Points on a hilly landscape, in no order, each with its height.
From any point a ball rolls to the lowest of the 6 points nearest to it. It stops when none of these is lower. Distance is the straight distance between rows; heights are no part of it.
gele height 2.86: | 167 | 108 | 126 |  93 | 177 | 145 | 185 | 118 | 162 | 116 | 135 | 143 | 163 | 139 |  95 | 139 | 126 | 168 | 136 | 139 |
tibuv height 0.72: | 157 | 115 | 138 |  86 | 195 | 134 | 176 | 120 | 154 | 136 | 149 | 138 | 172 | 141 |  77 | 139 | 125 | 162 | 149 | 145 |
kudog height 3.12: | 136 | 107 | 114 |  92 | 138 | 142 | 180 | 103 | 143 | 104 | 117 | 128 | 139 | 133 | 133 | 137 | 129 | 133 | 119 | 130 |
poter height 3.87: | 116 | 137 | 139 | 161 | 120 | 119 |  90 | 152 | 129 | 144 | 139 | 125 | 101 | 124 | 146 | 114 | 113 | 111 | 117 | 114 |
Keva height 3.82: | 140 | 116 | 126 |  90 | 153 | 141 | 197 |  97 | 137 | 114 | 117 | 142 | 148 | 126 | 115 | 143 | 122 | 158 | 132 | 141 |
kib height 4.15: | 109 | 145 | 125 | 165 | 102 | 120 |  77 | 152 | 131 | 139 | 123 | 103 |  87 | 113 | 165 | 113 | 105 | 101 | 105 | 110 |
Zak height 2.58: | 151 | 122 | 131 | 115 | 171 | 129 | 161 | 128 | 144 | 131 | 145 | 151 | 170 | 146 |  90 | 134 | 131 | 161 | 157 | 136 |
vadet height 4.01: | 151 | 115 | 128 |  94 | 159 | 141 | 189 | 114 | 149 | 122 | 125 | 148 | 155 | 138 | 113 | 136 | 125 | 142 | 135 | 127 |
bele height 5.76: | 115 | 149 | 141 | 158 | 123 | 119 |  65 | 148 | 137 | 154 | 125 | 109 |  86 | 112 | 159 |  94 | 100 | 100 |  96 | 106 |
Datu height 4.11: | 116 | 143 | 136 | 165 | 128 | 130 |  90 | 152 | 133 | 159 | 142 | 140 | 102 | 132 | 127 | 111 | 106 | 115 | 127 | 118 |
Lami height 4.30: | 104 | 144 | 112 | 135 |  93 | 122 |  99 | 126 | 114 | 115 | 110 | 102 |  95 | 113 | 164 | 124 | 141 | 111 | 105 | 117 |
beti height 4.06: | 115 | 141 | 143 | 168 | 105 | 112 |  83 | 156 | 131 | 155 | 141 | 125 | 103 | 132 | 146 | 110 |  89 | 106 | 109 | 118 |
nalu height 3.85: | 109 | 148 | 136 | 153 | 116 | 120 |  93 | 142 | 115 | 140 | 115 | 113 |  89 | 123 | 159 | 131 | 125 | 105 | 112 | 104 |
kilem height 3.09: | 140 | 115 | 124 | 125 | 155 | 132 | 150 | 130 | 139 | 130 | 148 | 149 | 147 | 147 | 119 | 127 | 125 | 138 | 140 | 133 |
buzi height 4.98: | 111 | 134 | 157 | 184 | 133 | 106 |  43 | 170 | 139 | 166 | 138 | 124 | 122 | 117 | 129 |  76 | 101 | 103 | 129 | 119 |
Pef height 4.21: | 120 | 124 |  91 | 132 |  79 | 140 | 103 | 132 | 113 |  98 |  81 | 105 | 114 |  97 | 153 | 132 | 159 | 112 | 112 | 127 |
Letup height 1.29: | 111 | 136 |  92 | 142 |  75 | 128 | 110 | 135 | 104 | 102 |  88 |  91 | 105 |  97 | 154 | 131 | 146 | 104 | 115 | 117 |
bure height 6.79: | 113 | 137 | 142 | 176 | 124 | 113 |  53 | 168 | 131 | 171 | 133 | 118 | 102 | 101 | 154 |  89 |  98 | 110 | 110 | 110 |
tok height 3.70: | 110 | 138 | 132 | 144 | 110 | 119 | 106 | 136 | 115 | 132 | 125 | 129 | 101 | 137 | 154 | 130 | 119 | 104 | 117 | 119 |
gemet height 4.36: | 129 | 138 | 150 | 162 | 135 | 118 |  93 | 146 | 132 | 158 | 160 | 146 | 130 | 144 | 114 | 114 | 124 | 124 | 141 | 128 |
konot height 3.97: | 147 | 122 | 128 | 108 | 155 | 137 | 183 | 103 | 132 | 124 | 137 | 144 | 137 | 140 | 131 | 135 | 117 | 139 | 141 | 143 |
gaf height 5.18: | 118 | 130 | 163 | 165 | 144 | 115 |  72 | 159 | 122 | 166 | 173 | 137 | 128 | 142 | 100 | 107 | 117 | 120 | 142 | 127 |
mim height 3.69: | 144 | 142 | 152 | 103 | 203 | 104 | 152 | 126 | 131 | 146 | 160 | 140 | 182 | 155 |  50 | 140 | 135 | 162 | 163 | 128 |
pazoz height 4.12: | 128 | 128 | 122 | 128 | 138 | 133 | 161 | 111 | 133 | 135 | 143 | 142 | 133 | 146 | 136 | 137 | 126 | 136 | 136 | 137 |
Reso height 4.37: | 120 | 135 | 141 | 162 | 129 | 124 |  90 | 150 | 127 | 148 | 156 | 139 | 117 | 150 | 125 | 118 | 114 | 116 | 131 | 117 |
zal height 1.62: | 131 | 125 |  99 | 116 |  78 | 150 | 127 | 115 | 117 |  91 |  96 | 103 | 126 | 110 | 148 | 147 | 162 | 123 | 124 | 126 |
nuful height 1.88: | 125 | 129 | 116 | 112 |  91 | 143 | 149 | 104 | 119 | 105 | 104 | 110 | 129 | 120 | 143 | 141 | 150 | 127 | 131 | 130 |
vegiv height 3.03: | 153 | 129 | 132 | 133 | 145 | 131 | 137 | 127 | 143 | 132 | 154 | 155 | 148 | 157 | 115 | 134 | 122 | 136 | 149 | 134 |
Voka height 1.50: | 131 | 118 | 125 | 111 | 127 | 134 | 157 |  95 | 128 | 113 | 107 | 125 | 122 | 125 | 142 | 140 | 146 | 135 | 128 | 122 |
rute height 5.62: | 126 | 136 |  79 | 150 |  49 | 133 |  83 | 152 | 116 | 104 |  83 |  82 | 106 |  80 | 161 | 130 | 147 | 102 |  96 | 125 |
vaf height 4.26: | 123 | 136 | 135 | 172 | 110 | 116 |  67 | 156 | 136 | 151 | 149 | 128 | 106 | 132 | 134 | 101 |  93 | 106 | 121 | 121 |
Mirak height 3.60: | 111 | 132 | 115 | 138 |  77 | 140 | 113 | 114 | 110 | 111 |  99 | 102 | 111 | 111 | 154 | 134 | 151 | 120 | 124 | 121 |
fimi height 3.40: | 140 | 140 | 156 | 125 | 180 | 101 | 131 | 130 | 123 | 155 | 168 | 153 | 175 | 159 |  78 | 132 | 140 | 158 | 162 | 132 |
gogu height 4.13: | 142 | 127 | 129 | 106 | 135 | 133 | 171 | 110 | 125 | 125 | 127 | 146 | 132 | 138 | 123 | 148 | 124 | 138 | 119 | 143 |
tepuf height 4.73: | 104 | 146 |  92 | 149 |  65 | 124 |  74 | 160 | 115 | 114 |  86 |  88 |  86 |  79 | 162 | 114 | 146 | 101 |  98 | 129 |
zosi height 5.08: |  96 | 143 | 141 | 165 | 113 | 120 |  67 | 156 | 127 | 146 | 108 |  99 |  87 |  99 | 174 | 107 | 103 | 102 |  96 | 115 |
ketev height 1.25: | 138 | 103 | 114 |  85 | 103 | 142 | 175 | 101 | 125 |  81 |  83 | 115 | 147 | 114 | 127 | 141 | 160 | 135 | 132 | 133 |
zofe height 4.42: | 123 | 150 | 154 | 141 | 168 | 110 | 115 | 143 | 122 | 161 | 166 | 152 | 160 | 149 |  82 | 127 | 134 | 149 | 163 | 137 |
motot height 2.76: | 148 | 116 | 134 | 124 | 169 | 130 | 144 | 127 | 142 | 141 | 156 | 157 | 166 | 150 |  88 | 134 | 131 | 149 | 154 | 131 |
Lin height 3.62: | 147 | 131 | 136 | 152 | 128 | 119 | 106 | 145 | 131 | 148 | 163 | 134 | 123 | 150 | 123 | 115 | 110 | 116 | 139 | 126 |
febe height 3.47: | 112 | 141 | 122 | 131 | 110 | 131 | 118 | 121 | 115 | 124 | 128 | 120 |  99 | 120 | 157 | 128 | 140 | 118 | 121 | 123 |
gimi height 2.62: | 134 | 108 | 125 |  77 | 148 | 148 | 181 | 103 | 133 | 111 | 107 | 126 | 142 | 121 | 121 | 142 | 139 | 155 | 126 | 138 |
sipab height 4.74: | 125 | 129 | 133 | 140 | 122 | 127 | 123 | 127 | 129 | 143 | 134 | 141 | 114 | 139 | 134 | 126 | 110 | 117 | 120 | 129 |
visit height 3.81: | 111 | 123 | 125 | 132 | 116 | 129 | 127 | 118 | 106 | 129 | 140 | 127 | 103 | 143 | 153 | 128 | 121 | 108 | 122 | 122 |
bak height 3.51: | 145 | 126 | 122 | 134 | 150 | 131 | 137 | 141 | 128 | 136 | 160 | 138 | 127 | 150 | 119 | 132 | 127 | 136 | 141 | 126 |
gavil height 3.34: | 148 | 115 | 123 | 115 | 161 | 135 | 177 | 114 | 145 | 126 | 140 | 147 | 147 | 152 | 116 | 132 | 118 | 153 | 142 | 133 |
zusap height 3.00: | 132 | 130 | 148 | 115 | 187 | 112 | 134 | 139 | 135 | 151 | 164 | 151 | 171 | 164 |  72 | 138 | 144 | 159 | 168 | 136 |
ladu height 0.60: | 138 | 100 | 124 |  66 | 116 | 147 | 201 |  99 | 125 |  77 |  85 | 118 | 149 | 105 | 118 | 144 | 143 | 155 | 131 | 145 |
Lema height 3.80: | 127 | 134 | 152 | 158 | 147 | 117 | 100 | 141 | 115 | 158 | 178 | 153 | 142 | 143 |  93 | 121 | 128 | 139 | 157 | 132 |
rusuk height 4.70: | 120 | 138 | 155 | 169 | 136 | 110 |  68 | 170 | 127 | 165 | 164 | 140 | 114 | 124 | 128 |  90 |  94 | 114 | 139 | 120 |
zitan height 5.03: | 140 | 100 | 131 |  59 | 145 | 148 | 196 |  92 | 140 |  98 |  93 | 124 | 161 | 112 | 113 | 150 | 132 | 154 | 121 | 154 |
zafu height 3.75: | 110 | 142 | 115 | 154 | 104 | 123 |  97 | 127 | 110 | 121 | 115 | 111 |  82 | 122 | 153 | 132 | 128 | 101 | 109 | 111 |
lerok height 1.36: | 135 | 116 | 108 |  90 |  95 | 149 | 167 |  94 | 119 |  94 | 101 | 119 | 146 | 107 | 134 | 138 | 157 | 125 | 125 | 133 |
kap height 5.58: | 121 | 138 | 148 | 166 | 131 | 119 |  79 | 154 | 127 | 162 | 170 | 136 | 134 | 130 | 120 | 105 | 110 | 115 | 133 | 127 |
boru height 3.99: | 100 | 149 | 126 | 148 |  99 | 116 |  87 | 139 | 118 | 134 | 116 | 111 |  88 | 102 | 157 | 121 | 128 | 101 | 106 | 117 |
zaf height 2.94: | 119 | 126 | 124 | 126 | 110 | 136 | 139 | 118 | 118 | 112 | 112 | 124 | 119 | 135 | 147 | 134 | 143 | 120 | 118 | 125 |
gufi height 4.53: | 146 | 104 | 133 |  58 | 150 | 139 | 206 | 103 | 143 |  97 | 105 | 139 | 150 | 125 | 104 | 146 | 123 | 160 | 124 | 155 |
bavok height 3.05: | 160 | 125 | 137 | 110 | 187 | 115 | 149 | 132 | 149 | 145 | 154 | 146 | 170 | 149 |  74 | 129 | 137 | 164 | 160 | 140 |
zim height 3.74: | 148 | 108 | 124 |  76 | 156 | 144 | 194 | 102 | 155 | 115 | 114 | 143 | 160 | 129 |  97 | 139 | 116 | 151 | 123 | 143 |
mog height 1.55: | 130 | 116 | 116 |  99 | 107 | 141 | 159 |  99 | 114 | 100 |  97 | 121 | 122 | 123 | 146 | 140 | 148 | 135 | 124 | 132 |
luzo height 5.39: | 123 | 130 | 118 | 134 | 127 | 126 | 150 | 115 | 130 | 129 | 142 | 142 | 133 | 147 | 139 | 136 | 118 | 118 | 127 | 127 |
rud height 3.77: | 129 | 124 | 127 | 128 | 131 | 126 | 141 | 109 | 121 | 120 | 121 | 130 | 117 | 138 | 142 | 139 | 126 | 116 | 123 | 126 |
pipoz height 0.63: | 132 | 106 | 121 |  92 | 113 | 137 | 174 |  98 | 123 |  89 |  93 | 121 | 137 | 119 | 136 | 138 | 153 | 132 | 124 | 131 |
zaven height 4.19: | 101 | 130 | 109 | 144 |  91 | 125 |  79 | 147 | 113 | 115 | 108 |  99 |  85 | 103 | 156 | 135 | 133 | 110 | 100 | 118 |
duna height 0.88: | 126 | 123 | 104 | 105 |  96 | 147 | 154 |  96 | 119 |  86 |  92 | 111 | 139 | 114 | 145 | 140 | 155 | 129 | 121 | 124 |
zove height 4.33: |  95 | 147 | 109 | 151 |  92 | 104 |  67 | 151 | 115 | 128 | 105 | 107 |  87 |  91 | 165 | 119 | 129 | 101 |  91 | 121 |
feda height 1.16: | 137 | 104 | 119 |  76 | 107 | 141 | 177 | 103 | 122 |  97 |  90 | 116 | 138 | 109 | 126 | 141 | 152 | 139 | 125 | 140 |
tak height 3.30: | 139 | 138 | 146 | 148 | 152 | 121 | 118 | 133 | 123 | 147 | 169 | 146 | 152 | 146 |  96 | 134 | 122 | 142 | 158 | 137 |
geg height 3.25: | 134 | 134 | 142 | 146 | 150 | 120 | 118 | 140 | 137 | 140 | 163 | 147 | 150 | 151 | 107 | 126 | 123 | 128 | 142 | 131 |

Where does a ball stop that starts at each point below?
Reso => tibuv
poter => pipoz
gaf => tibuv
kib => pipoz
kap => tibuv
zove => pipoz
zosi => pipoz
gemet => tibuv
